Each row is a point on a landscape with many valleys, with its height.
From any point a ball rolls to the lowest of the 2 points nearest to it. It stops when none of these is lower. Distance is the straight distance between rows; heights are no part of it.
fezon (h 20.3): [102 113 134  88 123 158 147 117  83 115 144 112 132 163 155 137 112 140
 125  78 108 101 144  81 118 148 133 147 168 153 121 130 119  95 118]
rupug (h 49.6): [125 122 178 180 196 146 105  94 100  78 129 129 148 151  71 103 116 140
 109 121 117 173 189  99 117 148 179 106  92 117 119 131 122 120 130]
Mamar (h 13.0): [134 106 135  55 140 125 125  81 137 118 131 107 119 120 120 129 132 132
 175  98 104 107  59 118 129  88  79  86 145 133  99 184 127 116 118]
tarot (h 52.6): [129 114 167 178 117 152  97 162 113 113 157 138 166  97 140 140 124 117
 136 147 131 110  94 157 120 126 170 131 110 101 106 103 158 150 139]
Metib (h 67.3): [ 95 219  88 145  65 124 152 186 146 177 103 160  63 158 175 161 161 149
  22 130 112 115 155 143 112 124 155 155 126 120 147  97 112  92 128]
rize (h 23.7): [130 183  89 123 162 128 141  65 123 155  90 104  95 168 127  97 145 118
 206  89 233 111 114  92 126 103 134  74 128 176  93 142 171 142 143]
Pode (h 15.8): [112 179 113 131 145 180 155 111 125 114 145 101 108 127 126  97 139 121
 151  78 198 119 137 118  86 120 100 129 137 142  96 109 130 138 110]
naz (h 11.1): [ 88 153 129 104 141 172 139 102 125 123 172  95 118  96 111 107 121 137
 181  93 165 119  84 136  87 130  90 122 166 129  92 100 133 143 104]
Vod (h 31.9): [149 111 158 106 157 120 119 153 132  95 115 108 151 136 113 131 191  95
 133  73 106 112 134 139 120 152 107  80 149 114  91 181 185 103 126]
Dazo (h 28.1): [173 112 117 131 146 128 165  83 150 132 127 128 160 127 101 112 133 108
 137 141 163 124 152 120 138 161 102 118 105 148  98 144 128 159 134]
ruz (h 29.5): [163 150 132  98 178 120 150 130 141  91 113 127 119 160 112 112 179  98
 115  76 118  98 166 111 127 124 130  88 130 134  93 162 171 104 123]
Badid (h 37.9): [132  92 133 130  85 118 111 158 145 123 111 158 128 207 173 129 179 169
 153 141 108 123  90 183 113  81 146 168 120  91 175 146 158 112 119]
Zisim (h 58.0): [ 61 150 140 150 144 180 118 103  95 138 155 116 135 142 104 151 117 121
  91  91  86 122 159  91 113 169 162 143 164 136  82  76 142  94 108]
tib (h 51.3): [ 73 118 141 134  72 163 119 117  94 152 166 146 141 152 118 155 139 130
  82 122  86 141 107 125  97 136 148 157 157  88 122 121 135 103 109]
Lazif (h 55.1): [ 85 129 136 166  91 147  79 155 140 146 149 140 156 118 126 147 121 114
 140 158 112 103  73 172  98  97 174 175 100  99 131  80 179 152 130]
fuma (h 68.5): [117 115 120 161 120 109  76 133 101 160 116 146 124  86 138 158  81 127
 117 185 138 114 160 149 145 103 191 175 120 148 192  80 121 155 147]
Mekid (h 31.5): [134  66 192 139 135  79  78 132 107 107 128 129 167 125  66 142 136 144
  89 146  82 174 138  93 161 156 181 116 147  97 103 147 137 137 113]
Ritif (h 28.3): [121  82  94 108 131 138 179 208 119 102 113 129 117 159 116 118 210  54
 195 100  82 154  95 156  75 139  49 114 108 141 126 217 150  82 100]
dudol (h 81.4): [142  74 103 105 104 117 138 148 129 150 113 145 162 157 182 119 153 143
 211 123 124 121  66 178 128 111  68 151 170 113 128 158 144 127 126]
Vefin (h 30.3): [138 148 143 115 120 136 166 154 128 115 133 109 148 147 156 107 146 141
 105  80 169 118 132 143 108 139  77 123 186 148 111 152 137 128 110]
ren (h 32.9): [210 143 111 168 154 101 157 142 172 115 112 134 137 117 137 119 125 116
  80 138 163 126 165 145 139 167 119 110  81 140 126 126 108 155 154]
nabi (h 53.9): [153 111 184 164 127 136 116 150  99 103 144 160 158 164  96 123 136 125
  74 141 132 178 152 146 134 163 150 119 120  87 118 136 136 140 144]
kul (h 74.6): [ 72  85 135 174 123 107  38 150 100 122 115 112 144  22  95 150  50 167
 155 201 119 164 152 128 126 118 173 146 119 127 153 109  82 171 134]
nop (h 37.8): [121  61 148 108 127 103  94  74 116 114 138 141 145  77  81 117  85 177
 187 186 166 155 110 110 141 128 118 122 126 119 137 145  77 171 114]
foma (h 37.0): [150 153  72  93  96 111 225 162 157 116  96 132 151 171 150 119 175 112
 130  97  95 109 141  99 120 134  60 113 113 153 105 202 133 102 126]
buro (h 17.9): [151 114 166 107 142 121  94 162 125 146 137 119 132  69 160 126  87 175
 106 149 130 128 149 155 158 115 147 136 156 138 168 112 123 137 147]
Zepu (h 56.8): [142 130 141 197 132 148 120 149 112 111 137 146 142 143 129 128 108 114
  75 153 154 157 143 175 119 149 149 146  80  92 140 109 111 161 151]
Tadag (h 20.7): [148 183 111 141 151 130 163 112 144 129 136 125 103 103 165 118 141 126
 155 128 170  85 117  95 130 147 108  94 145 154  69  96 100 148 130]
nota (h 59.9): [105 141 116 199 125 162 106 138 106 104 144 170 128 113 119 168  71 118
  90 163 137 154 185 189  88 133 171 164  61 105 149  95 108 145 149]
Mizoz (h 17.6): [144 111  94  71 128 129 151 110 171 113 124 133 122 137 147 118 155  87
 188  92 104 110  78 122 113 102  63  90 126 143 101 189 158 113 106]
guf (h 46.9): [119  72 123 176 105 109  66  91 151  99 123 125 156  95 106 131  79 169
 149 197 161 169 112 177 108 120 149 141  99  90 156 123 114 190 145]
silof (h 24.0): [127 183 102 136 183 154 128  89 118 115 146 139  65  85 175 127 105 135
 148 135 186 106 156 109 129 140 129  97 138 178  93  82  86 157 138]
Nem (h 80.6): [140  62 101  96 114  89 112 100 175 168  97 143 154 168 157 133 146 136
 207 152 122 129  66 176 157  98 105 153 143 104 134 154 139 144 126]
fuf (h 18.1): [154 142 137 117 191 139 145  79 100 120 124 122 106 122 110 109 103 121
 159 115 164 118 181  66 147 138 149 125 122 175 147 117  88 132 144]
kovu (h 48.9): [104 142 107 124  67 118 154 145 160 158 113 133  99 175 192 156 135 173
  56 128 116  98 153 139  98 120 130 145 159 136 163 122 155 116 121]
rera (h 30.9): [166 120  95 130 134 132 138  50 155 144 151 143  89 111 105 110 102 120
 135 186 167 168 123 134 145 127  87 100  97 125 136 126  86 186 112]
sero (h 49.4): [ 58 106 169 125 178 120  60 108  63 125 138  89 171 100  74 136  74 177
 145 106 133 129 139  91 127 165 169 132 181 133 109  89 115 114 134]
lebo (h 47.8): [ 67 154 127 134 205 156 101 101  90 105 120  85  85 129  76 113  72 144
 130 111 143 164 234  98 118 145 157 138 165 170 168  81 121 117 133]
natu (h 29.8): [132 123 126  95 147 149 169 195 115  79 106 113 110 172  99 114 209  54
 159  65 103 139 117 143  80 118  74  90 128 141 111 223 176  80 104]
Kivas (h 27.5): [108 160 115 114 143 169 134 135 108 118 136 143  81  60 143 132  61 142
 112 141 164 156 209 145 142 138 132 144 118 141 177  87  86 117 141]
dolob (h 35.3): [134 111 142 127 102 138 154 152 120 125 126 164 145 195  95 131 191  90
  90  98 108 142 108 138 123 159 100 116 128  91  98 171 161 103 113]
ridu (h 63.8): [110 204  99 128  86 138 170 145 142 169 132 113  98 110 175 129 110 125
 103 136 153 106 128 149 142 122 107 175 109 126 155  76 101 132 150]
panil (h 60.1): [ 91 170 140 158 173 166 135 100  95 131 151  98 135 124 100 127 102 117
 126  96 134 112 151  96 133 159 156 150 135 139 109  66 126 125 131]
dizov (h 30.8): [154 120 118 103  93 108 167 145 133 148 118 150 138 166 149 142 161 112
  77 114  76 104 121 120 148 123 100 125 124 130 140 156 130  88 137]
fogok (h 43.6): [ 76 118 142 101 151 143  95 118  83 115 139  95  74 108  69 125  86 161
 109 109  95 163 235  80 136 135 168 141 177 140 167  91 117 108 110]
zas (h 41.5): [141 174 118 133  86 122 179 167 147 135 121 134 101 173 135 125 180 129
  31  94 119 137 141 113  98 155 103 101 159 123  83 152 148 111 110]
Rifa (h 25.8): [166 143 114 109 112 126 187 149 118 144 129 161 135 144 150 112 162  99
 137 111 137 110 118 136 164 119  88 152  91 130 133 149 106 111 128]
pizeg (h 32.0): [123 129 122 121 116 148 166 177 100 121 121 157 103 195  96 139 219  70
 105  68  92 146 106 119  87 148  69  87 136 137  92 205 148  74 103]
luf (h 12.2): [116 116 159  72 185 125 116  69  89 126 113 106 148 125  65 114 135 140
 220  85 143  96  92  91 147 108 129  93 139 125 109 169 142 105 136]
kuze (h 66.7): [112 188 128  99 145 126 150 145 140 137 136 111  80 128 130 124 115 137
  61 113  95 133 192  94 140 130 145 134 152 148 139  88 118 104 124]
guti (h 42.1): [124 139 148 126 116 175 137 143 109  93 162 147 126 137 139 125 135 120
 104 102 138 136 165 135  92 132 147 142 114 103 113 102 132 114  98]
Nevib (h 34.5): [145 188  88  98 129 120 207 151 145 111 101 116 131 198 127 116 173 124
 108  73 121  95 168  48 107 132 112  93 122 168  94 184 147  91 129]
lomi (h 31.2): [119 181  93  68 137 136 190 122 158  95 108 103 102 183 157 113 119 157
 114  72 126  91 158  19 118 115 135 106 143 189 119 167 148  91 130]
lepa (h 49.3): [142  82 149 126 114 123 104 159 131 112 143 140 160 109 140 115 164 123
 200 146 137 117  49 184 133 128 104 102 134  83  96 135 151 152 138]
bami (h 30.0): [108 127 100  97 105 144 150 122 114 126 127  95 147 136 161 124 139 113
 150  89  66 113  38 114  99 113  58 110 141 151 126 157 112  85 125]
Bure (h 24.3): [165 145  93 127 111 112 206 210 130 115 124 122  83 127 159 114 181  76
 185 107 139 124  68 136  72 122  64 140 104 133 104 149 106  94  79]
nupez (h 55.5): [ 28 130  67 112  75 123 121 133 118 143 126 119  82 144 162 177 105 153
  46 117  72 111 169  96 118 168 137 134 199 160 117 100 134  97 149]
Koduk (h 66.1): [ 89 114  85 194 137 126  76 139  95 152 128 129 128  51 120 160  55 105
 121 173 104 148 190 127 143 135 166 155 118 166 168  68 108 161 147]
kitab (h 42.9): [142 169 102 103  83 122 165 176 173 154  96 144  89 170 179 135 162 177
   4 118  96 149 151  96 116 130 133  91 136 151 135 162 121  70 147]
Zemim (h 13.1): [130 147 129 122 136 135 108 120 118 153 153 136 106  57 166 135  95 151
 122 155 169 105 118 156 149 127 127 137 161 143 136  92 111 151 147]
das (h 25.4): [135 137 124 135 211 118  89  25  90 145 100 111  94 136 107 110 101 140
 219 115 203 145 141  84 130 102 179  92 125 147 115 131 144 138 150]
safa (h 64.9): [ 99 203  94 103  62 140 179 155 159 157 132 121  85 128 180 129 147 130
  92 116 108 108 120 144 111  94  94 157 121 119 167 105 116 100 123]
dofe (h 41.0): [154  83 174 116 152 109 107  98 145  76 127 125 155 113  44 116 130 104
 156 140 116 157 108 102 157 129 155 105  79  83 111 139 125 143 126]
bida (h 51.1): [168 147 109 133  82 102 161 148 173 159 107 127 124 166 191 127 154 145
  84 140 122  88 141 149 121 109 138 154 119 128 167 110 139 126 136]
Nukap (h 58.3): [ 82 139  95 175 100 144  79 109 125 169 143 130 148  84 132 152  78 119
 138 165 153 105 111 188 121 109 168 178 119 125 139  85 167 174 141]
Suzu (h 31.0): [121 145 100 162 188 150 107 111 120 106 147 156  87  54 145 146  45 113
 118 164 130 126 203 119 112 138 157 125  93 159 120  64  87 142 142]
saz (h 35.1): [136  89 139 104  97 103 128 135 109 120 111 156 148 155 132 174 162  84
  89 110  49 116 111 121 154 137 125  99 119 120 120 179 147  83 125]
Milak (h 32.7): [132  79 151  80 124 118 133  87 121 109 142 133 136 106 101 122 101 124
 143 124 106 121 124  74 143 112 137 142 136 117 135 139 105 111 104]
gizof (h 26.4): [145  96 132 151 125 115 125 117 102 168 134 106 158  93  93 134 102 103
 108 158 107 125 126 104 181 144 143 153 133 132 164  99 104 151 132]
sos (h 27.8): [204 108 113 100 155 127 134  82 168 123 136 155 106 121  76  95 116 100
 146 169 166 165 129 128 170 133 111  73  64 123 130 139 110 165 129]
Nufe (h 45.0): [ 81 229  85 129 114 128 181 176 158 120 127 103  82 152 166 136 146 164
  67  98  98 125 187  71  90 139 130 106 154 134  89 115 129  85 119]
fopal (h 38.6): [144 132 136 133  82 131 162 156 147 147 132 140 137 190 129 125 175 107
  60 113 137 156 126 164 123 149  98 141 146 105 119 144 134 129 116]
Rafi (h 56.3): [165 114 113 196 150 115  57 125 156 147 125 164 102 103 126 132 102 123
 128 219 161 149  91 174 149 120 167 116  78 122 166 111 105 196 161]
Mag (h 51.6): [160 113 173 159 194 126 116 135 109  93 125 138 152 135  64 120 144 100
 105 125 116 166 171 121 166 165 158 117  95 116 106 143 126 133 142]
sobes (h 38.9): [144 157  65 117  64 111 203 179 159 122  95 135 129 181 210 117 161 142
 108 120  93 121 114 102  91 116  77 119 122 163 146 192 119  79 116]
Baki (h 28.7): [124  72 175 117 135  91 107 105 120 141 124 116 181 131  65 151 137 122
 106 115  82 135 109  93 157 167 154 130 150 120 114 147 137 107 104]
Sobup (h 38.7): [ 66 122 132  86 123 119  85 154 117 140 135 121  80  86  91 158  84 151
  84 149  82 151 224 118 140 132 157 133 185 136 176  81 123  93 115]
muza (h 23.3): [131 168 143 124 164 172 140 110 109 115 145 133  85  90 123  96  91 139
 126 121 174 153 161 136 138 129 123 133 118 127 148  97  79 142 138]
zana (h 70.5): [112 111 116 187 125  97  38 136 124 171  99 116 130  93  84 157  85 128
 145 199 131 118 138 154 153  84 205 185 106 146 217  99 132 189 125]
nos (h 26.3): [143 116 117 122 121 146 177 207 100 112 136 139 118 136 137 114 197  58
 183 103 126 137  76 154  98 127  79 142  91 112 115 156 135  85  97]
Tavuv (h 82.2): [109  95 105 131  95 125 131 166 121 151 109 103 160 174 187 130 153 152
 164 106  96 131  57 180  76 116  52 138 175 129 159 151 143 107 119]
lovev (h 26.6): [133 175 140 118 169 115 143 127 153 122 125  96 128 139 129 120 160 118
  97  72  86 101 146  72 125 137 119  96 158 154  78 137 152  93 129]
ges (h 52.0): [ 75 133 101 112  83 106 112 148 130 171 115 112 108 132 171 181 108 159
  55 132  93  95 160 128 131 135 153 153 197 150 170 100 148 105 145]
reb (h 34.4): [148 113 117 192 170 135  97 100 122 104 152 148 130  84 118 140  66  97
 115 173 124 143 156 121 111 146 166 127  84 135 112  90  88 161 134]
fasur (h 36.8): [106 129  63  93  83 137 161  75 167 176 135 127 122 149 171 122 114 132
 162 156 103 124  87 133 134 108  84 175 124 105 134 100 121 141 121]
big (h 53.5): [ 60  89 102 113  86 109  82  83 121 148 150 102 148  71 100 157  64 158
 156 176 147 134 127 160 124 127 144 185 144 113 153  97 121 172 112]
pezak (h 40.8): [161 139  73 103  94 153 183 103 165 153 150 165 103 154 159 102 135 118
 170 152 141 118  98 131 136 102  89 139  95 112 101 117 108 144 108]
Zof (h 43.2): [126 219 112 138 112 117 200 199 154 114 106 114  94 163 147 110 186 140
  61  82 134 117 160  81  76 148 110  92 148 136  78 157 128  88 112]
fufod (h 78.8): [122  81 125 121  89 109 111  98 109 157 122 142 153 132 157 145 114 160
 172 170 134  96  94 152 143 112 145 186 152 119 159 114 127 137 132]
ropuf (h 19.8): [136 178 118 137 162 153 166  76 134 136 113  97 132 150 109  90 156 111
 192  83 207 118 111 104 102 135 102  96 128 161  77 137 145 143 127]
Nuro (h 60.8): [ 94 181 101 186 125 144  84 142 129 162 126 134 127 134 142 143 125 101
 145 170 177  98 103 212 119  92 157 196 106 126 154  98 158 193 141]
sama (h 58.2): [171  82 148 161 118 101  80 136 155 126 114 133 125 104 114 122 106 140
 123 192 144 149 130 165 150 101 177 133  83 104 205 105 137 175 145]
zufa (h 45.9): [ 91 116 173 108 182 129  93  92  73 118 118  93 148 154 107 135 108 171
 136  86 121 123 166  68 120 152 166 123 192 153  99 119 147  97 120]
bafo (h 53.8): [179 112 141 156 134  95 105 160 141 144 108 161 156 120 170 142 148 109
 139 163 151  97 111 185 170 124 144 142 104 122 140 142 145 148 164]
duvag (h 27.6): [119 134 141 142 143 172 118  92 111 109 164 155 124  95 106 110 102 148
 168 161 154 143 115 143 138 123 139 129  96 107 130 109  99 154 137]
biv (h 46.4): [104 128 164 144 159 169 113 117  83  76 154 145 138 125 101 115  89 157
 122 125 141 153 196 112 103 133 166 127 110 112 124 116 123 120 121]
liliz (h 29.3): [166 127 102  97  90 121 187 195 153 129 103 156 129 163 188 106 185  94
 151  99 136 135 111 174 128 118  61 141 104 129 134 179 121  87 113]
beze (h 30.2): [174 111 116 151 130 128 132  96 148 152 139 122 131 111  88 112 100  95
 118 182 146 159 118 140 164 130 115 142  97 120 161 106  99 183 137]
Bem (h 62.0): [145 136 156 133 145 138  88 129 158 107 153 115 108  72  96 116  89 127
  97 146 110 144 156 124 125 119 163 117 122 101 127  87 139 162 118]
Pibaz (h 36.9): [133 124 158 122  86 159 130 162 124 114 150 171 124 143 159 106 140 136
 113 142 140 147 119 170 112  99 147 158 101  70 145 111 121 132 121]
ledek (h 23.5): [108 164 112  91 181 140 134  50 112 156 101  82  80 162 114  97 105 132
 202 100 213 117 143  61 144  91 158 109 138 170 126 112 152 136 154]
Kire (h 42.8): [115  89 179 101 179  99  84  83  80  98 114 107 142 124  89 117  91 182
 179  97 151 137 167  68 124 123 173 115 152 151 131 149 131 111 119]
sutis (h 38.5): [118  80 189 124 112 118  99 127 130  81 149 121 183 129  79 118 136 147
 140 131 113 159 105 141 139 144 136 119 104  65 105 147 154 134 127]
pap (h 31.6): [163 132 135 131  87 110 157 205 139 145  90 155 104 178 206 130 186 113
 119 102 115 120  86 182 122 103 102 157 108 125 171 169 117  77 114]
karer (h 35.7): [129  72 163 109 112  94  93 149 134 103  99 150 181 129 118 163 167  94
 139 127  67 114  90 150 159 153 117 107 122  79 113 172 160  98 140]
zesob (h 42.2): [151  84 153 170 175 101  95  75 139  79 120 136 142  89  33 125 114 111
 177 165 149 179 112  97 141 142 160  87  73 100 123 148  93 166 134]
mupez (h 7.8): [125  98 151  61 152 108 106  83 104 121 137  89 149  98  82 141  95 151
 185  97 111 101  57  98 159 120 102 110 160 120 116 148 106 113 127]
Zofi (h 21.1): [149 133 164  94 121 149 148 165 117 108 146 131 139 135 119 107 174  97
 152  95 120 134  83 163 161 124  72 115 127  91 123 163 135 109 133]
sutot (h 76.0): [114  81 174 163 129  93  69 141  78 145 127 127 174  60 115 142  84 181
 149 183 122 140 136 125 151 119 181 143 127 127 149 113 106 153 136]
pusot (h 26.5): [108 154 127  77 120 158 174 133 110 102 135 131  94 177 156 129 129 140
  82  74 113 120 165  63 114 125 116 121 166 164 128 154 128  89 117]
mig (h 17.7): [114 132 138  87 177 122 109  54  98 158 105  71 122 152 100 107 112 129
 198  73 181 103 106  72 138 105 152  99 158 155 112 128 169 103 147]
dil (h 37.1): [155 104 149 200 192 142 108  95 113  68 137 173 117  89 121 128  94 142
 150 159 135 140 143 116 120 138 159  84  69 120 104 139  83 154 144]
Neb (h 77.4): [ 89  71 168 141  92 126  88 130  83 133 144 145 185 106 136 152 110 169
 158 169 128 113 108 132 145 115 162 182 131 111 146 120 124 134 142]
Virek (h 34.3): [124 115 136 142  80 139 116 185 121 145 120 163 109 193 198 150 184 142
 112 118  99 134  80 182  93  88 119 140 147 118 183 166 146  93 115]
lifal (h 25.6): [119  78 126 109 105  75 112  90 139 159 110  83 200 127  99 180 106 124
 113 119  81 113  80  96 154 159 110 144 164 138 120 151 119 120 111]
buni (h 42.3): [126  71 160 153  87  96  98 139 125 130 120 158 165 178 132 131 154 173
 142 168 118 136  98 156 147 101 170 178 100  83 160 140 155 147 145]
Lapef (h 72.7): [ 84 111 118 189 115  94  15 170 105 132 111 121 137  32  94 147  73 147
 146 202 108 151 168 138 142  77 220 165 103 127 196 107 115 178 141]
Mubas (h 66.2): [102 208  87 134  63 124 174 162 146 163 128 136  94 182 179 133 168 126
  31 110  85 126 113 124 107 123  99 138 128 111 144 118 106  87 135]
Lovov (h 24.2): [139 162 142  82 152 151 167 144 114 121 115 120 116 143 115 105 181  83
 169  65 121 111 108 122 149 106  70 107 130 131 124 185 137  92 126]
Vipe (h 28.5): [124 126 149 100 153 139 145  73 104 128 133 113 129 148  65 118 119 109
 128  85 108 134 159  60 142 130 147 132 131 136 134 133 134 103 112]
vig (h 22.2): [154 132 132 124 147 130 156 101 117 145 138 107 117  96 104 111  97 105
 136 140 128 123 159  67 168 141 121 135 115 156 141  80  99 141 133]
Mami (h 22.8): [153  93 172 109 115 102  83 155 130 139 123 121 147 130 153 141 123 174
  86 132 110 128 110 166 147 104 126 126 157 121 173 153 152 121 156]
vuna (h 16.4): [114 170 121 119 111 146 144 128 141 135 148 106 107  91 175 123 122 141
 140 119 149  91  85 143 110 121  93 120 165 133 101  94 124 144 136]
zite (h 55.2): [ 36 147 137 118  97 167 102 121  86 132 156 131 114 127 106 154 121 141
  81 103  93 136 159 126 114 148 149 129 195 112 104 102 139 107 116]
Vigov (h 44.0): [182 120 108 122 120 134 142 115 142 149 151 186 103 137 153 112 144 107
 160 178 170 130  87 169 151 127  99  97  76 103 100 118 104 164 122]
Beput (h 36.2): [174 174 110 158 118 109 163 157 152 134 126 136 133 144 169 113 132 142
  69 133 153 112 196 137 103 159 140 139 103 138 116  96 100 137 131]
fon (h 63.6): [130 159 150 152 214 133  99 115 142 115 130  89 108  93  95 115  97 136
  93 123 118 152 191 106 139 130 156 107 136 152 134  86 121 141 128]
nik (h 35.4): [164  63 152  95 108 100 110  91 141 120 132 150 139  98 126 129 108 150
 165 167 138 134 102 115 154 114 129 133 128  95 134 139 114 133 114]
Luzi (h 32.8): [ 92 136 138 131 136 143 101 159 104 121 139 129  99  71 126 142  76 149
 103 156 117 157 235 141 144 137 159 140 146 137 176  68 114 124 140]
sape (h 54.9): [178  98 115 181 135 109  93 114 151 152 120 168 150 125 136 148 132 107
 154 195 157 127  71 182 167 130 138 130  84 122 146 116 130 196 168]
keso (h 62.3): [115 191  90 166 106 132 125 130 148 175 109 135 105 125 154 139 120 117
 125 169 173 105 137 196 141 113 145 203 101 138 176  70 113 168 151]
zar (h 31.7): [119 119 156 130 107 149 118 130 121 120 151 155 132 104 138 109 119 157
 151 181 136 138 106 162 148  93 145 159  87  77 164  99 110 158 148]
Bitab (h 26.9): [113 157 119 108 144 142 157 135 111 115 118  88 124 157 141 133 185  95
 140  56  81 106  93 111 115 129  81  95 151 169 117 178 137  75 131]
sunel (h 45.7): [116 130 119 107  91 123 122 142 149 158 106 133  84 153 182 156 137 173
  26 103  96 145 140 125 105 120 117 100 194 155 143 161 135  98 142]
Ruzuf (h 35.2): [118  69 179 158  90  98  75 157 121 112 115 134 191 143  86 137 149 145
 103 171 112 167 109 145 163 158 169 116 119  77 120 152 163 157 143]
gavet (h 40.9): [141 185  85 101  71  99 191 183 182 128  97 123 112 172 183 126 156 171
  58 109 127 115 152 107 103 124 102 108 116 136 150 166 133  86 127]
suna (h 79.9): [136  61 122 111 102  71  93  97 133 157 102 133 189 137 149 158 115 154
 177 144 114 102  53 151 141 101 123 158 156 113 135 150 136 137 108]
vano (h 60.3): [147  93 158 130 115  99  97 137 154 119 141 126 132 106 109 133 110 144
  76 161 105 159 146 134 148 120 173 126 116 101 163 103 144 145 123]
gos (h 25.5): [151 127 101 113 115 113 184  92 175 129 127 122 174 151 118 123 148 100
 151 121 129 108 118 100 134 156  85 126 107 141  82 139 143 132 101]
Voze (h 21.9): [153 131 144 139 204 142 105  48 108 114 126 119 109 109  86 112 110 133
 171 123 175 137 136 101 135 136 149  89 122 147 113 137 115 152 140]
pino (h 23.6): [149 194 126 129 184 106 159 123 142 124 114  92 119 119 159 112 162 132
 154  82 137  73 142  84 132 131 127  95 157 171  74 116 140 109 143]
peb (h 27.4): [124 181  84 152 142 143 127 119 134 133 144 159  72  64 184 148  80 134
 126 162 178 110 174 137 126 145 154 126  99 158 113  65  89 155 132]
gan (h 24.6): [204 129 116  65 164 130 160 107 177 106 120 140 108 152  88  94 131  96
 139 129 159 125 143 105 153 102 115  84  79 144 101 175 135 134 120]
vire (h 34.1): [169  86 137 131 106 129 138 118 141 138 130 134 159 153 124 112 128 115
 118 157 143 147 120 183 156 128 108 156 107 104 152 126 129 161 144]
Kig (h 21.4): [172 136 105  48 132 129 180 112 175 117 122 149  92 139 131 111 145 107
 161 118 138  95 111 104 139 101  87 109  98 151 100 162 130 115 124]
fiti (h 52.7): [177 108 131 148 103  83 118 140 163 152 109 137 145 162 169 157 159 121
 109 148 125  88 107 160 137 120 151 152 135 137 151 121 163 133 134]
Goru (h 46.1): [166 112 105 116 127 140 140 157 142 131 151 187  91 147 145 104 181  89
 207 163 144 142  55 174 137 118  83 101  93  97  77 129 117 145  95]
norov (h 68.3): [113 183 124 126 114 144 137 191 112 164 131 160  74 140 155 145 136 126
  23 122  95 138 172 122 139 131 151 142 138 118 129  92 118  88 127]
Mim (h 20.0): [137 177 138 112 125 161 184 171 136  96 140 116  75 140 141  81 147 111
 142  74 182 140 121 129  74 102  94 136 124 139 118 139 116 107  82]
Darel (h 22.0): [125 106 114 124 112 111 159  84 156 159 128  98 189 133 127 155 133 110
 112 109  89  91  97  85 137 166 116 143 142 133 109 130 148 129 119]
ratos (h 65.1): [137 157 160 121 182 132 119 133 137 125 138 100  97 128  87 111 125 137
  53 113  93 148 180 118 148 128 148 109 165 118 123  99 142 108 132]
sofun (h 61.9): [ 94 152 138 161 137 161 107 118 136 148 169 100 171  88 101 140  90  95
  91 130 111 135 124 127 127 153 163 147 128 127 108  78 135 134 124]
momus (h 40.2): [113  71 180 126 153  96  93  99 107  83 130 105 164  86  65 117 100 197
 173 144 147 150 136  88 127 133 159 102 133 113 104 148 107 147 127]
Zafig (h 27.2): [148 102 162  83 127 124 134 131 135 111 140 114 145 137 151 123 135 158
 102 101 119 124 124 143 127 121 101 104 174 135 127 166 150 106 129]
Vemi (h 47.7): [145  94 119 127 114 133 117 160 150 137 141 173 114 137 174 103 174 132
 213 176 132 140  41 185 121  91 108 120 125  84 105 121 141 149 121]
Geluz (h 43.9): [127  63 160 179 128 102  80  90 153  88 127 139 181  96  74 122  85 153
 159 188 141 168  87 133 125 157 154 108  79  90 110 147 100 181 147]
dumal (h 50.9): [144 113 166 138 105 130 107 174 114 132 148 120 177 107 143 136 152 110
 141 113 110 103  61 167 116 120 128 116 143 101 101 131 170 124 134]
Vid (h 33.2): [ 92 130  79 116  98 139 161 105 153 155 138 107 143 150 177 119 132 115
 160 105  77 121  52 142 118 106  66 146 146 134 152 120 118 121 121]
Tari (h 52.3): [130 141 146 158 137 129 117 203 107 139 146 105 166 121 144 159 161  92
  99  84  85 100  81 152 130 150 114  96 166 145  79 130 168 105 131]
Safi (h 50.2): [101  92 139 149 120 127  76  87 135 115 135 112 152  77  95 138  66 153
 132 170 146 153 158 144 102 138 142 137 137 112 159 114 109 172 118]
makek (h 23.4): [146 156 138 108 181 138 169  80  97 139 110 103 127 166  97 112 139 109
 154  75 154 115 161  72 165 112 143 132 110 157 124 143 138 113 144]
Kekud (h 33.7): [126  79 148  91 148 122 111 145 130  74 109 137 167 110  97 125 187  74
 189  97 109 104  98 160 145 165  95 105 108  97  91 181 173 114 129]
bopu (h 83.0): [108 128  84 123  68 114 144 164 137 155  95 113 149 180 179 136 180 134
  98 104  90 151  87 162  85 127  51 108 190 151 139 192 139 102 133]
meti (h 46.8): [102  86 157 157  63 132 105 141 107 149 134 161 172 178 126 147 157 142
 117 153  88 129  90 152 126 124 168 163 136  81 134 139 152 118 118]
Veki (h 30.7): [197 122 115 170 195 115 135  86 151 105 106 124 125 103 104 111 102 105
 114 138 159 143 167 123 132 162 118  89 102 162 123 142  99 169 146]
pim (h 63.7): [ 65 130 104 165 128 127  79 119 109 162 154  93 170  66 102 156  58 103
 107 155 109 121 153 108 144 164 164 178 134 163 142  61 128 145 124]
dal (h 22.3): [140 167  97 134 121 153 195 174 146 107 141 129  67 114 153  90 167 106
 187 107 190 120  94 128  69 118  66 128 114 143  91 113 107 121  74]
Latet (h 50.7): [ 85 173  96 182 207 162 114  85 115 104 122  96  77  70  93 136  54 126
 130 123 145 154 216 123 108 154 128 124 135 173 158  90 105 145 148]
rar (h 33.0): [164 155 136 135 126 143 175 131 139 120 139 134 141 133 171 106 131 134
 101 109 183 117 155 148 111 147  91 139 127 145 118 119 109 141 123]

Where does a ball stop that starts at each point below?
big: Darel
dumal: Zofi
sunel: fezon
Tavuv: Rifa
Nufe: naz
zana: Rifa
Metib: Zofi
Zepu: muza
zufa: fuf
